A landscape with many valleys, sampled at points; each row gives a point and its height.
A ball rolls from a point to the lowest of its 2 nearest points, and stops where none of them is lower. Distance is the straight distance between rows; heights are no part of it.
pame: [ 49  24  31 -16 -30 -13   9 -19  19  70 -38 -73 -27  -2 -14   3  24  -4
   6  15   9  48  -1 -15  -7  32 -38 -48  31   7 -50 -13   0  48   5 -25
  13  16  -6  15   4 -25  17  16  11  -3 -31   2  -8 -31  12]  height 55.0
lun: [-45 -51 -29 -20 -14  -4   2 -36 -43  10  46  -1   5 -23  21  -8 -46  52
   2  43 -32 -32  19  34   8   6  29  28 -11 -14   0  -3   2 -17  -6 -23
 -20  12  -5   8 -18   6  23  34  12 -32  -9  30  19 -21 -28]  height 66.8
mor: [-28 -40 -20  15  17  22  18  -4 -12 -38 -27  28   9   5 -30  -9  15 -19
 -18 -25 -10   6  38  11  -9   7 -22  23 -45   8 -27  27   3   3   3 -33
  -3  20 -10  -5   8 -18 -44 -14 -11 -21 -19  38   3  -8  44]  height 21.2
Vorat: [ 23   1  28  12 -23 -12 -16   6  22  20 -12 -20  17   2  -4 -23  30  -2
 -13 -15  -4  29 -17 -34  -6  28 -28 -47  33  -9 -13 -10  48  -4 -20  34
 -30  39   5   2  -8 -29  46  16  10  26   4 -17 -27  36 -27]  height 47.4
foro: [ -2  21 -24  -6 -14  50  22  30  13 -30  -7  -9 -23   2 -31  16  50 -44
 -15   7  24  57   9  18  -5 -14 -29   1 -24  34   3  -3 -30  51  21 -36
 -12 -36 -19  39  -1  19 -33 -25  -1  -8 -50  39   5 -21  43]  height 25.8
Milon: [-22 -11 -28 -11 -15 -28  21 -38  -7  21  23 -12   7  -3  16  -7 -10  37
 -14  25 -38   3   4  -6  19   4   8 -16   2   2   5 -17  38 -27  -4  19
 -13  60  -1  18 -11  -4  62  33   4 -12   9   9   6  13 -39]  height 62.2
bobop: [  2  22 -12   1  28  -5  -9  10  -1  -1 -13  19 -11  -1   6   8 -49 -13
   7   3  -5 -21 -12 -25  -9 -15  39  38 -35  12  39 -18 -40  -3  34  -4
  44 -34   5 -33   6   8 -17 -20 -32  -1   7 -10  10  12   2]  height 25.2
bip: [ 24  -9  -2  -9   7 -10  23 -31 -32 -48  -3  22   3  74   6   5  37  13
  -6 -24  -1 -32  10   1  21  13  -4 -27 -16  21 -43  28  44 -12  -5  19
 -10  40   1  -3  32 -24  26  27 -16 -21  36 -12  24  10 -18]  height 18.4
rarap: [  9  12  17  -2  22 -17 -24  40  35  -2 -16  37   3  -2 -21  -3   4   0
  16 -42  35 -34 -11 -17 -28 -14   2  12  14 -37   5  33   6 -16 -12  28
   8 -31  -9   8  -7  -6 -21 -12   5  47  43 -38 -24  14  31]  height 45.4
sena: [ 20 -20   2 -32   2   4  12  -8 -23  23 -46 -19 -25  -3 -43 -11  -7 -14
  -8 -15  25  34  22  25  -3  37 -47  23 -17  -3 -48  28 -10  43   8 -64
 -17   8  -8   9   6 -10 -32   2 -10  -7 -43  10  -2 -33  51]  height 23.2
mut: [ 69  49  24 -12   6 -28 -20   4   8  59 -25 -58  -5   6  17  -2  -8  -7
  38   9  14   9 -34 -31 -18  19  -3 -12  12   9   6 -12 -16   3   3 -20
  31  -6 -19  12  15  12  12 -11   3  11  15 -46 -27 -12 -19]  height 58.7
vomuf: [-33  25 -27 -33  10  17  22  19  -4 -22  14  -2  -9  -3  11  -2 -31 -20
  -6  41 -14  45  -7  21  40 -24   7  -6 -25  32   8 -46 -21  39  18   1
  35 -32  -3 -34 -26  13 -16  23  -9 -14 -50  19  14   7 -20]  height 18.0
Kez: [ 15  46  23 -27  24  -5   7  50   1 -11 -22   8 -22  -9  12 -25   3 -35
   6  27  59  45 -28   7  32 -30 -49 -16   2  32 -23 -27  11  25   6   6
   2 -35  -3 -31  -7  -6 -20  -8 -44  30 -34 -19 -17  29  14]  height 13.6
Feda: [ 54  51  19 -34 -16   2  -9 -42 -20  59 -19 -65 -53  18  -8  17  -3 -18
  40  37  33  61  -7  31  14   1 -25   2 -16  25 -46 -28 -14  64  24 -56
  28 -34 -23  11  14  -7  17  -2 -14 -10 -41 -24 -10 -32   1]  height 53.9
ruduk: [-33  15 -33  -5  23  26  19   5 -16 -32   4  13 -25  10   7  -7 -24 -35
 -10  12 -20  42  22  25  17 -30  23  16 -48  35  -3 -23 -30  29  33 -33
  40 -36 -18 -30  -6  20 -32  -3 -14 -38 -43  16  20   4  -7]  height 20.7
lusif: [ -4   7  19  25 -37 -23  -9 -16  28  36  -1 -15  22 -30 -12 -19  23 -11
 -19  -7 -12  18  -7 -24  -7  11 -13 -16  34 -34  -3  -5  23 -16 -16  44
 -52  46   7  21 -12   2  43 -14  34  28  26  -7 -39  33 -21]  height 43.3
kem: [ 26  -4 -16 -15  -2  20  23   7 -10   4 -18 -23 -13   2 -34   5  26 -16
  -4 -21  19  42   9  18 -14   9 -27  12 -20  10 -20   9 -30  39  16 -55
 -17 -26 -19  17   5  10 -33  -8  -2   0 -39  10   4 -23  34]  height 24.1
vatag: [ 43   0  14  18  -9 -35 -29 -34   1  48   5 -41  -9 -30  20 -11 -35  10
  13  11  -7 -34  -7  -2 -39  34  19  38  25 -30  10  11 -31 -34   3 -16
 -27  -3 -12  35  16  18  15 -27  23  -6  41 -30 -17 -16 -10]  height 22.0
Zof: [ -3  49   6 -28   2  38 -28  45  -6 -66  17  44  23   5  35   5   3 -42
  17  -5  31 -18 -47  16  10 -52  32   6   6  20  26 -19 -18  -2 -18  58
  21 -51  24 -22 -16  12 -49 -10  -1  10  -4 -10  15  20 -27]  height 10.1
nelu: [-11  19  -7   9  -6  24  15  22   1 -36  58   5 -15  52  14  21  62  -1
   1  23 -17  33 -16 -26  23 -39  10 -64  11  70   1 -27   1   4   2  16
  31 -16  10   2  23  -1  22  36  15 -24 -15   2  33 -12 -28]  height 19.9
gog: [ 12 -11  24 -16  25 -46 -23  -3  13   3   8  48   2  12 -19   0  -3  26
  10 -35  57 -62  17  -3 -23   3 -25  27 -16 -44   5  64  31 -22 -12   2
   0 -10  -9   9   9 -37  26   3 -14  64  50 -47 -29  13  12]  height 34.0
vupak: [-42 -20 -24  11 -10  19   9  19  -4 -24  26   3  24   8  13  13   8  28
 -12  -9 -27 -22 -11   3   3 -12  31 -44  29   3  10  -1   4 -20 -38  32
  -4   8  13   9 -25  17   4  21  32  -5  10  13  20   9 -19]  height 28.0
Nebuk: [ -7   6 -16  13  18   5  42   2 -18 -16  41  12 -28  70   7  12  45  12
  -3  20 -42  26   3 -21  28 -17   4 -74   7  60 -26 -25  11  12   1   0
  40  30   0 -11  33  -7  23  59  -6 -16 -11   4  20 -11 -19]  height 23.5
Rof: [-22  37  -1 -12   3  13 -13  25  27   2  18 -22   8 -26  14   2 -39 -24
  -3  18 -41  30 -28   4  12 -16  37  -8  29 -12  48 -65 -35   9 -13  37
  31 -25  28 -48 -28  27  -5   5  16 -13 -30  27   1  10 -33]  height 40.9
Zesog: [-27 -22 -12   7   6  21   1  35 -10 -41   8  40  29  -8  13   7  -5  -2
  -8  -5   1 -27 -11  22  16  -5  28  12   2  -6  12  -8 -17 -15 -20   5
  15 -19  -2 -27 -30  14 -46  -7  15 -10   4  18  19  11 -11]  height 20.1
sove: [-40 -13   7  16 -11  -5 -14   2  16 -15  13  11  30 -14   2  -4  20  10
 -15 -23 -13 -11 -17   2   7 -17   5 -26  31 -30  11   0  36 -21 -43  58
 -33  16   5   1 -33   0  13   8  35  12  23  -7  -4  36 -18]  height 33.8
sizov: [  1   5  25  27 -30 -25 -21  -7  38  55 -27 -20  26 -37 -17 -38   4  -8
  -9  -7   2  23  -4 -15 -18   7 -27 -14  40 -40 -23  14   4  -2 -25  37
 -34  26 -18  34 -25   6   4 -21  50  17  16 -17 -28   6  19]  height 46.9
nes: [-51   7 -40  -1  -2  56  20  49   5 -40  18  11   4   2  -3  16  25   4
 -27  10   1  29   4  20  16 -28   8 -31   4  19  21 -10 -12  19  -6  -2
  39   0  -5   9 -30  27 -48   3  22 -16 -38  58  12 -29  23]  height 28.3
sor: [-33  14  -1 -10  23   1   7  28  19  -7 -17   7   9 -22   2 -23 -34 -23
 -15  20 -23  17 -31   7  27 -16  27  -1  -2  -4  12 -51  -7   8 -14  35
  36  -5  18 -57 -24   5 -27  -7 -14  10 -25   7   1  26 -11]  height 39.4
bov: [-69 -52 -10  -5 -23  -3  11 -21 -24  11  11  34  44 -50 -18 -12 -13  23
 -24  19  -1  -5  47  29  26 -11 -15  26 -31 -35 -16  19  14   6  -7  -9
 -26  28   1   8 -18 -16 -12   0  15   0 -25  40  -5 -16  21]  height 33.0
bokem: [ 23   2 -10 -16  24  -3   5 -11 -35 -32  -6  23  -3  39   7  -2  12  13
   4 -18   6 -42 -16  -4   9  13  13   5 -27  18 -15  11  17 -17  -1   3
   4   7   3 -18  15  -5  10  16 -25 -15  24 -17  16  29 -20]  height 24.8
vod: [-39  19 -10  32  13   5  40  24  19  -9  18  10 -26  37   2  -1  42  -1
  -7  27 -43  56   4 -31  25 -32   1 -87  21  48 -10 -34  19  17 -18  24
  51  29  27 -23   8 -15   5  50  -9  -9 -13  37   8 -13   7]  height 25.6
Poz: [-24 -23  -1  11   9 -11  11 -35 -12 -57   0  52  26  28 -12 -11  28  -2
  -5 -41  12 -41  47   3   8 -15 -22  25 -38 -14 -30  72  39 -17 -10  15
 -33  28   6   2  27 -34   1  -7  -7   3  36   3  -3  -6  27]  height 18.9
suzor: [ 22 -15   9 -12   8 -19  15  -3   4  31 -28 -17  13 -11 -18 -14  -8   9
  -1  -6  15  18  -1  -3   4  30 -36  -4   2 -22 -39   5  11  16   8 -15
 -21  19 -10   6  -5 -11   7   4  -2   6 -12  -7  -8   3  12]  height 50.9
gegu: [ -6 -20  27   2 -17 -42   0 -16  16  48 -24  -4  27 -45 -19 -41  -5  -4
  -7   4  22  13   8   2  14  19 -47  12  21 -50 -33  19  21   4 -11  10
 -33  29  -6  15 -23  -7   9 -12  15  27  13 -17 -23  -2  20]  height 49.2
sefe: [ 19 -22 -16  -6  -1  36 -13  -1 -31 -24  33  -9  -1  10  26  30  -6   6
   8  -5 -16 -37 -19   8 -14  11  27  26  13  18  26   2 -50 -13  17 -26
 -10 -55   5  -3   0  28 -11  -8  10 -43  -3   4  40 -10 -22]  height 10.0
Tisa: [  1 -43  -8   9 -10  34 -40   5 -30 -46  31  13  -3   0  20  26  -5   8
  18 -15   3 -80 -16   2 -22  19  40  29  14  12  30  23 -49 -26 -19  -8
 -15 -57  13   7  -7  26 -25 -26  15 -25  24   3  32   3  -5]  height 15.2
fime: [-33 -12 -30  -6   3  42  29  33   2 -41 -15  10  -1  -6 -16   4  36 -24
 -27   7   8  32  14  18  -5   0 -19  -6 -23  15   3  -2 -12  35   6 -24
   9  -9 -14   5 -23  21 -58 -11   2   0 -45  52  13 -13  34]  height 27.5
gamo: [-34 -22   2  31 -37   5  -3  -7  30  14  11  -2  33 -22 -22   1  29  13
 -19 -12 -11  23  13 -17   6 -15 -21 -43  34 -26   9   2  37 -14 -18  45
 -50  31   8  31 -27  -3  31   0  25  15  10   4 -18  13   2]  height 38.9
rov: [-56 -60  -5   4 -18  12  -3  -3 -42 -26  47  47  32 -29   8  -2  -8  33
 -13  18   1 -40  28  25  17 -19   1  18 -21 -21  -9  29   5 -16 -36 -11
  -4  28 -11   5 -24   7 -11  14  34  -6  -1  37  15 -24   2]  height 29.1
timot: [ 29 -56 -12 -14 -23  15   2 -42 -25   7  48 -58 -26   7  18  28  -5  44
  19  -9 -33 -24  13  42 -38  26  23  19  30  21  24  25 -24 -26  11 -57
 -52  -3 -11  49  20   7  33 -15  20 -49 -17  13  39 -25  -8]  height 9.0
Kemo: [-47  14 -19  12  14  12  10  31  23  -9  19   5   0   9  13   1   6  18
  -4  23 -34  44 -12 -14  18 -40  20 -90  36  13  10 -35  28   8 -54  46
  52  38  34 -26 -29  -2  -6  42  13  -2   1  43 -14  -5  14]  height 27.6
Rozu: [  7 -22  20   3 -38 -41  14 -45  -2  42  -2   0  48 -34 -34 -16  10  -1
 -15 -24  12   8  27   3   5   9 -40  25 -10 -22 -20  44  21   4   9  -5
 -64  34   7  39   1 -21  16 -12  18  21  10  -9 -11 -31  22]  height 51.2
git: [  6 -55 -24  -4 -14  22   4 -30 -38 -22  51 -18 -19   7  32  31 -15  34
   5   7 -45 -52  11  26 -10  14  34  26  22  21  18  24 -32 -29   2 -33
 -18 -12   4  22   5  14   8   0  12 -59   3  26  51 -15 -25]  height 4.3
Tado: [ 47   9  -3   9   0 -30 -22 -33  -4  20  -2 -12  -8  -1   7   8 -28   7
  18 -10   6 -52 -12 -14 -24  31  28  29  -4 -16  18   6  -5 -32   4  -4
 -13  18  -5  40  24  12  34 -25  -9  10  50 -31 -15  16 -16]  height 27.7
fef: [ 38  -2 -20  -4   5  -3  -3 -21 -21  -2   4  -1  -4  17  19  18   0   6
   4  -7  -7 -50 -11 -14  -9  22  39  28 -10   9  14  -5 -19 -21  20 -12
  -5   3   0   3  25  -1  24 -18 -21 -30  21 -14  22  21 -21]  height 29.7
gepu: [ 39   9  36  -9  23 -44 -38   7  24  20 -16  11   4   4  -4 -15   1   6
  20 -37  42 -34 -24 -16 -29  13 -21   6  21 -41  -6  49  28 -18 -31  13
   4 -13 -19  17  -5  -2   8   2   5  58  46 -67 -29  13  10]  height 41.1
rup: [-18 -16   6   3 -18 -33  15 -61 -29   1  17  18  29 -20  -3  -4  14  10
 -12  -9  -1 -34  18  -5  18  -3  -8  45 -43 -18  -3  36  35 -28  18   5
 -43  42   6  10   6 -16  26 -16 -18   5  30  -7  -5  -4  -3]  height 55.6
bir: [ -9 -16   0   1 -27 -29  -2 -53 -38  12  27   1  24 -30  22 -10  -9  22
 -10  22 -19 -38  -2  -1  17  17  11  31 -12 -13   9   0  26 -30  -4  11
 -41  50  -7  28  -4   5  44   1   2  -6  22  -2   6  17 -38]  height 59.0
Luzep: [ 72  28  49   6   5 -23 -26   4  20  -1 -47 -19  -7  34   5   7  36   2
  29 -27  31   2 -22 -32  -3  31 -50 -35  20   2 -19  -2  61  17  -9  11
   7  26   9 -16  52 -38  32   8 -33  38  38 -38 -34  10 -13]  height 52.5
vufaz: [ 36  18   2 -31   0   2  12 -15 -14  49 -26 -45 -33   1 -16  -1 -20  -2
  18  10  16  42   0  16  10  24 -13  17 -23   0 -30 -21 -15  38  29 -48
   9  -9 -12  -7   0  -6   3   9 -21 -16 -40 -14  -4  -3   5]  height 53.1
lugif: [  7  15  15  20   5 -15 -23  -9  39  -6 -25  32  11  -3 -20  -6  23  -5
  -1 -44  26 -34   1 -11  -9 -16  -8  15  10 -52  -1  33  32 -22 -19  49
 -25  11  13  10   6 -18  16 -20   9  46  56 -33 -24  28  14]  height 49.5
Rom: [  2  14  14  25 -14  -5  -4  -4  42 -25 -25  23  16  10 -21 -12  50 -13
 -17 -34  -2  -3  21  -3  13 -10 -40 -16  24 -27 -11  21  56  -5 -12  65
 -39  27  24  -5  17 -35  14  -1  -7  27  44 -14 -12  30   3]  height 53.6
Sofu: [ 11  50  -4 -20  -3  38 -16  27   0 -58  24  33   6  35  23  10  17 -41
  10  20  27   3 -36  -5  18 -48  28  -4 -11  52  18 -18 -19  13   3  39
  14 -47  19 -17  14  13  -8  -9 -18  -3 -10 -12  23   8 -29]  height 4.4
rizig: [-20 -16 -17   8  39  12  16  18 -11 -40 -34  31  -7   2 -14 -12   3 -17
  -9 -17  10  16  11  -3  -1  -3   0  16 -53  21  -9  12   3   1  18 -22
  14  -7  -8 -26   2   1 -56 -15 -36  -2 -12   8  -4  10  32]  height 19.6
sobi: [ 43  20   9   0 -17 -14  -9   3   8  49 -11 -52   4 -12  11 -21   1  -3
  13   9 -13  22 -25 -29 -23  38   5 -20  30 -15  -1 -29  -8  -3   5  -7
 -10  16  -6   8  11   8  41  -5  11 -11   2 -30 -12  17 -34]  height 59.9
Milug: [-32 -50 -32   1  -3  26   5  20 -46 -41  38  26  22  -2  10  18  -3  14
  -5   0 -17 -42   5  29   5   1  29  -1  -3   3   9  20 -27 -18 -19 -16
   7  -1 -10   3 -24  26 -28   6  30 -21  -3  31  31 -14  -4]  height 24.5
Vuta: [-10  23  15  11  -3  17 -18  30  39 -21  -4  20  12   8  -1 -10  35 -16
 -12 -29 -19  -5 -28  -2   8 -10  16 -31  32 -13   3 -16  34 -20 -41  78
  -6   7  27 -18 -13 -14  -3   0   9  16  22  -4 -13  39 -24]  height 36.1
Fur: [ 53  20  61  17 -16 -24 -27  18  19  26 -43 -39   2   8   0 -22  46 -15
  13 -13  26  31 -18 -35  -4  34 -55 -53  47   4 -29  -1  50  14 -28  19
  -2  35   1 -14  10 -31  25   7  -4  33   8 -31 -35  16 -11]  height 50.4
mil: [-32 -48  -2  19 -16  22 -21 -11  11   7  43 -51   1 -25  41  27 -38  40
   0   8 -33 -25   3  12 -28   6  24   2  52 -17  37 -12 -21 -24   1   1
 -41 -26   2  18 -17  22  21  13  50 -29  -5  10  10 -17 -20]  height 17.7
Bak: [-14  -2   5   3  25 -18  -4 -16  18 -48  -5  53   2  27 -15 -15  20   9
  16 -39  41 -56  33   0 -10 -16 -28  28 -29 -38  -3  73  55 -18 -13  23
 -10  -2  13 -15  20 -43   7  -5 -18  34  52 -31  -8  10  15]  height 26.2
nal: [ 19 -12  19  23  -6 -11  20 -12  33 -12 -36  10  11   6 -30   4  41  -3
 -25 -30   9  11  24  -7  10   5 -54 -13  16 -13 -28  29  35  17   3  12
 -41  31  16  13  16 -35  17  -9 -11   8  21   4   1   1  22]  height 55.8
bonuf: [-40  18 -43   2  11  38  33   4 -30 -48  23  24 -41  19  13   5   2 -34
 -19  28 -17  46  29  35  20 -42  14 -20 -53  55 -10  -8 -24  24  16 -40
  57  -7 -38  -4 -26  34 -30  32  -5 -20 -52  25  25 -30 -13]  height 23.4
katok: [ 19 -16  -4 -20  26 -15  11  -7 -14  36 -21  -3  -3   1  -5 -21 -37  10
  -1   9  10   5  -4   4   5  30  -3  32 -33 -14 -26  -8   0   5  23 -36
   3   8 -10 -21   5 -10  -6  -5 -29  -5 -23 -13  -2  12  -1]  height 52.1
mon: [ 19  43  20   7  22 -17 -16  12  28  59   0  -1 -18  -5   4   3 -58  -1
  18   9 -17 -17 -12 -26 -40   0  41  52   9 -12  46  -9 -66 -13  21   7
  48 -49   0   2  16  41 -19 -23   1  11  18 -14 -13 -14  14]  height 30.9
kosa: [-42 -31 -10   4  -2 -13   3  -1   8  30 -29  19  19 -56 -28 -27 -30   3
 -10  25  -4  11  27  20  18   6 -10  36 -23 -45 -24   0  -8  -4  15   0
 -16  18  -2  -7 -15 -18 -26 -24   5  15 -12  18 -15   2  34]  height 35.5
rema: [ 14 -28   1   1  10   0 -24  15  -5  31  10  18   4 -21  -9  -6 -34  10
  14   3  22 -31  -6   1 -23   8  17  51  -7 -32   8   1 -51 -16   0 -30
 -17 -35 -11  -4   6  14 -25 -27   5   3  18   1   1 -15  19]  height 26.3
Bipev: [  2  17  -5   7  25 -11 -31  -4   9  17  -6  18 -14 -16  24  14 -81  -9
   3  11 -31 -52 -21 -37 -17  14  48  60   1 -10  63 -29 -43 -11  15  22
  43 -14  18 -33  14  24   4 -11 -24  13  18 -14   3  19 -21]  height 27.4
gikiv: [ 28 -22  17  24 -20  -1 -21 -31  -3  29  32 -67 -26 -23  43   5 -39   8
   5  17 -29 -28   4  16 -49  41  28  37  54  -8  23  -5 -44 -37  16 -21
 -35 -26  -4  28  13   9  24 -13  36 -25  14 -17   5 -13 -26]  height 17.3
fivor: [ 54  35  13  20  19 -13   6  -1  18  -2 -40 -14 -26  49 -15  22  25  -6
  13 -15   8   5  -5 -36 -10   5   2 -18 -36  23   7 -16  24  10  40 -13
  37   9   5  -7  58 -28  19  -8 -51  -2  24 -22  -8  10  23]  height 55.9
mika: [  3 -61  -7  -2  -5   7 -25   5 -37 -23  17  28  14 -11   1   0   2   8
  13  -5  16 -64 -10  12 -23   9  10  39  -1 -16  -1  19 -20 -26 -18 -37
 -36 -23  -8   8   0   7  -8 -13  16 -11  19   4  14   2   1]  height 21.3
Sop: [-47 -24 -36 -23 -17 -22  11 -59 -32  24  52  -3   6 -21  26 -10 -40  58
   4  45 -39 -24   9   4  24  -7  25 -16  15   3  14 -11  20 -28 -14   3
  -9  43  -1  25 -26  13  42  44  12 -25  12  16   6 -17 -33]  height 64.6
ruvu: [ 63  48  24   3  17 -22   7  -1  -1  41 -33 -15 -28  32 -17  21 -14   3
  20  -5  22  21  -5 -29 -26  -8  13  -5 -39  34  16  -3  -6  20  48 -35
  48 -10 -19   0  26  -2  19 -10 -54  15   4 -31 -16 -12  15]  height 56.8
Muvil: [ -6  22 -26  -2  23  23   5   5  -9 -24  -9  27 -13   6   3   4 -31 -36
  18  10  11  14   9   5 -10 -34  29  39 -54  30  25  -9 -46  10  43 -39
  30 -49 -12 -21   3  17 -40 -22 -30 -28 -22  -6  15  -1   3]  height 22.9
tak: [  8 -15   3  21  18 -11  19 -14  18 -38 -53  29   7  21 -31  -1  11 -15
 -15 -46  13   6  59  -4  -2   2 -55  13 -23  -6 -27  58  30  10  22  -6
 -28  36   4  -1  27 -42  -6  -7 -39  12  16   3  -5  -4  51]  height 56.9
giv: [-55   3 -57 -14   7  46  24  19 -21 -37  31  17 -11  15   4  19   5   1
 -21  21 -11  17  29  43  10 -17  26 -14 -26  23  17  -6 -32  17  -5 -42
  59 -12 -27  -4 -31  43 -49  21  31 -28 -39  58  14 -48   6]  height 26.1
Sura: [-22  13  -2  -7  23  34 -23  51  -1 -57  -3  51  21  -5  15  -1  -6 -31
   6 -12  21 -22 -18  14   1 -28  30  19 -21 -11  31  -7 -17  -4  -8  28
  38 -29  18 -41 -27  13 -75 -28  -3  11  -6  12   7   4   7]  height 15.9
Noror: [-43 -29 -21  23 -14  34 -18  20   7  -6  40  -9  20 -21  18  35 -22  30
  -7   3 -27 -25  -2  21 -11 -11  42 -11  40 -27  38 -11 -23 -20 -27   8
  -3 -16   4  12 -34  28  -8   6  55 -29  -6  28  17 -11  -6]  height 22.7
rasu: [ -6  29   9  17  -6   5  -1  16  38   2   2 -11   8   1  -3 -10  31 -19
 -11  -3 -36  18 -39 -33   4 -11  24 -47  26  13   8 -50  14  -6 -21  57
  12  18  36 -23   4  -4  18  -2   3   8  -3  14  -5  37 -37]  height 32.6
meso: [  8 -48   1   4 -25  19 -12 -19 -11  12  41 -72 -21  -6  38  18 -39  40
  14   2 -23 -17  21  33 -51  27  15   6  66  -5  33  -9 -31 -29  19 -36
 -52 -40 -13  29  -4  15  24  14  37 -33 -17 -10  19 -28 -13]  height 13.2
romak: [ -2 -41 -11  -5   3   6  19   9  -7 -16 -38  17  -3  -8 -40  -6  10 -16
 -24 -30  14  26  46  26  -5  30 -59  16 -14  -2 -32  38  13  33   4 -50
 -38  34  -5  10   8 -24 -24  10  -9  -3 -25  33   3 -26  51]  height 22.4
Zapa: [ 77  61  33 -10   8 -25  -9  -9  -8  55 -23 -46 -25  23  -3  40  -8  15
  36  -6  27   9 -22 -18 -23  -7   3  -4 -15  30   5  15 -14  20  22 -36
  62 -29 -34  24  29  21  14 -11 -12  16  14 -31 -21 -32   8]  height 57.6
lasez: [-37  15  -6  24  -1  11 -10  20  46  18  23 -20  -1  -2  -2  -6  18  10
  -7  19 -47  48 -14 -43  -4 -23  25 -66  36   3  27 -45  22  -1 -45  53
  32  26  37 -21  -7  -6  39  22  22  -7 -16  43 -20  23 -21]  height 29.9
dadav: [ 66  35  40  -7 -20  -9   4 -30 -12  60 -40 -67 -39  14  -8  29  25  -8
  18  11  25  49  -6  -1   5  20 -36 -21   3  33 -50 -21  12  55  22 -43
  29  15 -15   4  35 -23  11  -2 -23  -2 -32 -10 -14 -36   3]  height 54.6
res: [ -3  15 -21 -15  -4  38  11  18 -23 -58  37  13   3  37  23  18  41 -10
   9   2  -6  -3 -21  -2  14 -25  25 -27  -2  49   0 -13 -24   4   2   9
  18 -31   1  -1   3  25  -7  15   7 -22   0  -1  40   1 -26]  height 13.5
Fodi: [  7  21   4  -9  35  12  11  42   1 -43 -31  24  -4  10  -3 -15  23 -23
  -5  -6  40  22  -3  -4  12 -15 -32   2 -11  13  -6   9  17  22  12  -5
   2 -29   5 -26  -5   2 -49  -4 -41  26 -16  -4 -13  17  25]  height 17.2
savu: [ -7 -14   5 -14 -17 -29  17 -55 -37 -48  17  37  19  34   7  -5  27  10
   3 -24  15 -48  26  13  27   5 -24   1 -28  -1 -32  62  58 -25 -14  31
 -34  35   3  12  22 -25  37  19   0  -6  46 -19  12   4 -20]  height 9.4
mele: [-29  22  -9 -48 -10  21  -6  38  13  19  18 -33 -10 -19  13 -12 -27  -3
  13  44  10  61 -21   4  21  -9 -16 -40  19   8  14 -49 -24  23  -1   9
   7 -50   0 -18 -41   9   4  28   1   0 -60   1 -11  18 -19]  height 13.4
nebi: [ 22  -4  11  22  11 -19 -26 -10   8  39   8   7 -26 -23  14  16 -77  11
   6   9  -8 -63   2 -25 -42  15  42  70  10 -11  58   5 -56 -38  19  -5
  14 -31   9   4  19  23  -4 -24  -5  12  32 -11  -6  -3  -7]  height 29.8
tagen: [  5   0  15  11  16 -27 -26   9  16  67 -11  -2  -6 -36  -3 -27 -60  -1
   7  27 -11 -15  -6   1 -22  12  22  51   6 -44   5 -11 -52 -22   7  -4
  13 -32 -13  -9   2  20 -33 -23  11  12  22 -19 -18 -12  19]  height 28.9
Tudi: [-32 -38  12  -4 -34 -26  30 -48 -27   0  21  15  49 -15 -27  -4  25  19
 -21 -18  -5   4  43   3  29  -9 -31  15 -18  -7  -4  51  46  -5  10  -7
 -65  45   7  35   2 -10  27   2  15   2   1  12   7 -33  11]  height 53.0
mozi: [-37   5   2  24  27  -4  28  15  34  -2 -43   5  -1 -26 -11 -15 -17 -23
 -24   3 -28  20   1   5  21  -8   7 -12 -11 -18 -13 -35  16   2  10  32
  20  23  15 -41 -21 -15 -21 -17 -21  12 -10  29  -7  26  22]  height 38.0
Sadep: [-25   2 -14   4   2  -6  30   1  30  38 -46 -10 -12 -31 -27 -12 -24  -5
 -18  16 -27  35  17  12  15   9   1  13  -7 -29 -19 -31 -17  16  27   1
  13  18   4 -11 -14 -22 -12 -18  -8  -5 -30  18  -4   4  29]  height 36.9
munak: [  0  16   6 -36   0   0   4  37  -8  12   4 -26 -10  -9  13 -16  -5 -17
   1  37  46  57 -21   7  36   2 -42 -34   7  21 -14 -36   1  34   2 -19
  -8 -32  -9  -9 -20   8  -4  21 -10  17 -64 -13  -6  23  -2]  height 9.5
fefug: [ 62  64  45  13   7 -20 -16  21  27  13 -28  -8 -19  37  -5  20  31  -2
  28 -14  37   3 -26 -39 -12   6 -12 -27  -9  20  12 -18  28   9  13   8
  44   0  11  -3  51 -19  22  -2 -45  47  27 -34 -28   7   2]  height 54.5

Call two points neighbours if one is among the 2 nearest of the other. Go from one point of each pair to the other, from neighbour to neighbour, staying as low as possible. Name the highest point that can't be avoided.
munak and meso: mon
git and savu: fef
Sofu and meso: Vuta

For each start below, name the point where the ball stops.
Sop: sove
ruvu: sove
Rom: savu
foro: munak
sor: Sofu
dadav: sove
nes: munak
Vuta: Sofu
lun: Sofu
mon: git
